The views of a scene show one set of named points, each view turned or mirrored, shifted and resized as a whole, with a little noise and some points left out.
(in the rows, 128 means zero)

Scene 1
View 1
Q_91: [167 123 100 170 122 124 126  86 163 126 137 110 105 185 122 100 156 122
  93 151 156 101 119 168 127 174]
Q_904: [156  87 139 130 133 150 106 112 156 143 105 131 128 129 126 119 153 125
  93 139 122 114 118 125 133  95]
Q_992: [164  54 139 131 140 132 106 114 148 141 112 130 150 134 123 105 169 113
  98 139 117 125 116  86 137  86]
Q_136: [144 135 137 133 124 171 108 110 165 140 105 135  95 127 124 134 132 143
  86 143 135  90 116 182 126 122]
Q_395: [149  70 161 126 138 150  92 126 159 147  91 142 152 110 141 138 154 137
  89 129 114 100 113 108 137  64]
Q_964: [138  75 170 109 140 168  90 131 154 145  90 156 130  86 124 135 141 142
  87 129 108  97 109 126 133  61]
Q_401: [140  91 162 107 136 178  95 128 156 149  88 151 120  91 122 137 138 140
  87 133 108 106 114 134 130  65]
Q_490: [124 157 157 128 121 191  96 120 175 139  91 152  81 102 131 161 111 171
  75 135 136  58 111 227 121 116]
Q_522: [148 104 140 113 131 175 106 116 151 142 104 140 102 110 108 120 139 129
  91 144 116 115 118 145 127  94]
Q_204: [124 135 163 133 126 176  94 121 172 135  95 156  96 100 132 154 118 172
  76 130 134  53 106 214 123 113]
Q_225: [122 122 174 118 130 186  89 131 168 140  88 165 101  82 127 155 117 169
  77 128 123  61 103 197 123  90]
Q_249: [158  54 148 127 141 137 101 118 150 141 106 137 150 123 127 114 162 121
  95 134 114 117 113  91 137  76]
Q_117: [168  91 107 147 132 130 123  95 149 129 135 119 112 162 106  86 162 107
 100 151 137 126 117 130 128 142]
View 2
Q_204: [148 121 111 143  91 161 119 155 121 144 106  87 142 114 129 135 130 152
 152 106 103 105 128 108 110 126]
Q_395: [101 117 118 140 109 122 126 145 106 141 127 143 168 105 132 142 126 138
 108 118  99  94 133 117 113 118]
Q_401: [118 128 113 140 103 124 131 145 113 153 130 129 164 105 141 141 119 152
 133 108  99  93 125 116 105 116]
Q_249: [ 95 123 123 136 112 112 129 132 104 137 133 150 164 107 127 147 128 129
 105 116 112  92 123 119 115 117]
Q_91: [121 110 133 124 114 150 131 115 121 133  99 112 129 124  86 152 150 109
 120 126 138 135  91 120 125 121]
Q_225: [145 127 108 145  91 151 121 157 118 148 115  95 149 110 141 134 123 159
 153 101  97  95 132 107 105 124]
Q_964: [115 129 113 142 101 121 126 146 109 146 132 132 165 105 144 140 119 149
 128 106 100  85 132 113 107 119]
Q_522: [121 129 117 134 107 128 135 134 117 154 125 125 156 110 130 145 123 144
 135 110 110 104 110 118 107 116]
Q_904: [109 121 122 133 111 125 132 132 112 144 123 135 157 110 121 147 129 132
 119 117 113 105 114 119 114 118]
Q_136: [135 121 118 133 104 150 132 138 123 151 109 103 143 115 117 144 131 141
 142 113 112 118 109 116 111 119]
Q_490: [155 121 110 141  92 168 124 155 127 154 102  80 141 115 128 136 129 158
 161 107 100 113 122 109 106 122]
Q_117: [109 123 132 123 116 126 135 109 116 137 117 132 140 118 101 156 140 113
 117 121 138 119  91 123 120 118]
View 3
Q_964: [126 136 125 136  94 134 112 152 133 111 131 118 135 134 129 140 103 143
  80 117 103 123 135 118 119 115]
Q_225: [125 115 143 139 115 154 116 132 143  94 133 120 109 126 162 137  98 160
  62 127 121 123 145 129 138 120]
Q_522: [112 134 129 140 110 136 122 132 126 112 123 114 132 124 132 135 123 133
  90 119 110 116 137 137 120 121]
Q_136: [110 123 139 143 126 143 126 120 132  96 119 115 110 113 148 128 134 136
  86 125 125 121 135 145 132 134]
Q_249: [118 150 116 136  91 115 117 157 128 114 124 112 138 128 112 132 130 120
 104 111  99 132 119 114 109 129]
Q_992: [113 154 114 136  92 111 120 155 125 116 121 111 140 124 107 129 140 114
 112 109  99 132 117 117 106 132]
Q_91: [ 91 140 137 142 136 122 139 115 132  95 111 106  99  97 144 111 182 110
 119 119 127 139 114 144 124 158]
Q_904: [114 140 123 140 104 124 121 141 127 107 120 114 129 121 122 130 134 123
 100 116 110 125 124 130 118 131]
Q_395: [130 139 117 137  89 122 114 160 133 103 124 118 133 129 116 137 115 131
  89 115 108 129 123 115 119 128]
Q_401: [124 132 127 139  99 137 114 145 129 110 127 118 136 131 128 141 104 141
  79 119 107 116 137 127 121 115]
Q_117: [ 87 154 130 139 122 116 134 125 124 117 118 103 122 108 130 117 173 108
 126 112 106 133 117 135 108 144]
View 4
Q_522: [109 114 146  81 109 113 113 130 139 130 144  89 130 136 131 152 130 134
 134 124 140 161 126  97 128 130]
Q_91: [139 132 127 168 128 161 138 171  91 153 177 152 131 104 127 146 129 124
 122 123 158 170 129 173 163 138]
Q_395: [102 118 162  59 112  78  98 153 141 139 105  95 102 111 146 161 149 115
 163 108 140 152 106  99 139 122]
Q_401: [ 99 106 159  51 108  95 101 125 147 124 128  76 121 134 141 155 139 135
 144 122 140 158 119  83 126 122]
Q_490: [101  59 180  76 128 152 126  90  95 112 195  70 116 129 165 129 141 184
 107 152 171 192 123 116 144  97]
Q_136: [113  98 157 104 123 140 128 124 107 129 173  98 125 130 144 142 130 153
 121 135 158 175 129 125 140 119]
Q_992: [116 150 133  93 105  85 101 177 152 151 102 123 120 111 123 168 139  91
 163  99 130 142 116 111 138 143]
Q_249: [111 139 141  77 104  84  97 168 153 145 101 114 115 109 129 166 145  97
 161 102 133 144 111 105 139 137]
Q_117: [134 148 114 144 110 138 122 172 131 152 150 144 141 112 109 156 128 106
 131 111 141 154 131 141 146 150]
Q_204: [101  66 178  71 121 147 114  97 106 116 182  81 111 109 164 132 152 169
 114 145 168 187 114 116 150  97]
Q_964: [ 97 107 159  42 104  90  92 128 153 125 119  78 115 119 143 156 148 128
 148 118 138 158 112  81 131 118]
Q_225: [ 94  66 179  47 114 131 103  93 123 112 166  68 112 116 161 137 153 165
 121 141 161 181 112  96 141  96]
View 5
Q_117: [135 126 154 124 137 111 108 110 119 116 121 108 136 108 131 142 164 129
 129 110 136 116 116 124 126 129]
Q_91: [133 146 163 130 142 130 113 109 119 110 110 116 135 130 140 151 167 133
 135 105 127  94 111 135 122 130]
Q_992: [130  93 144 125 138 101 119 121 132 119 141 113 132  93 111 129 150 122
 120 133 126 137 121 127 139 141]
Q_401: [127  98 133 129 145 114 125 121 148 133 120 142 105 114  91 122 134 105
  95 142 137 129 123 121 121 139]
Q_204: [125 126 141 135 158 143 129 118 139 125  90 159  89 149  92 134 130 111
  98 133 130  96 127 134 104 143]
Q_964: [126  87 133 128 148 112 127 125 141 129 125 139 104 110  85 122 129 110
  98 147 129 134 130 126 124 148]
Q_225: [125 114 135 133 157 134 129 120 143 130  94 161  85 141  83 129 125 106
  91 141 135 106 130 129 105 145]
Q_522: [130 111 138 128 143 115 119 116 142 130 114 133 112 116 102 127 143 109
 101 132 143 123 119 119 119 133]
Q_395: [126  88 139 130 146 112 131 126 143 123 135 134 116 107  96 126 135 113
 106 145 120 133 123 133 134 147]
Q_136: [129 130 145 132 147 133 122 114 140 126 100 142 109 137 110 137 145 112
 106 125 138 102 115 127 113 131]
Q_904: [130 107 144 128 141 114 121 118 138 122 126 126 123 110 110 131 147 116
 112 131 131 124 118 126 129 136]
Q_490: [127 138 142 136 156 148 129 114 146 130  83 163  89 156  98 136 133 105
  94 130 139  89 120 130 100 135]
View 6
Q_401: [111 142 110 104  85 116 158 127 140 145 135 129 119 144 128 112 134 153
 140 148 111 123 153 119 129 121]
Q_964: [120 146 108 102  75 116 157 130 137 149 139 135 121 146 136 110 142 154
 139 151 107 121 150 119 127 119]
Q_490: [103 153  89 141  96  87 159 111 136 101 126  96 132 129 105 102  73 158
 139 181 114 124 145 111 152 137]
Q_91: [116 109  91 150 131  85 151  78 111 101 118 124 130 129 162 130 117 112
  85 165 140 152 140 172 120 154]
Q_395: [130 148 110 102  79 119 161 128 135 150 135 143 130 138 146 117 157 135
 130 147 118 131 139 127 125 127]
Q_204: [112 152  90 138  88  87 155 113 131 107 131 106 131 134 122 103  89 157
 135 183 110 123 142 120 145 133]
Q_904: [117 128 107 113  99 111 157 111 129 139 130 136 122 140 146 123 144 131
 117 147 124 136 147 142 121 132]
Q_992: [130 123 112 103  95 119 154 114 123 154 133 155 121 145 170 128 175 122
 108 138 125 140 145 154 109 129]
Q_249: [128 131 112 102  88 119 155 120 128 154 135 151 122 144 161 123 169 130
 118 142 119 134 145 144 115 126]
Q_522: [106 126 107 112 100 109 155 113 134 136 130 126 115 144 131 116 127 148
 126 150 116 129 157 131 124 128]
Q_136: [106 131  96 134 108  94 156 103 130 113 124 112 126 133 126 115 101 142
 121 164 123 134 148 133 134 139]
Q_117: [113 101 102 130 122  99 148  88 116 123 126 137 117 143 167 131 140 121
  90 150 130 146 152 171 109 139]

Which points are out of place in each view (at most two, in the order of its rows)? Write none if all are in place.
view 1: Q_522
view 2: Q_395
view 3: Q_117
view 4: none
view 5: Q_964, Q_490
view 6: Q_204, Q_992
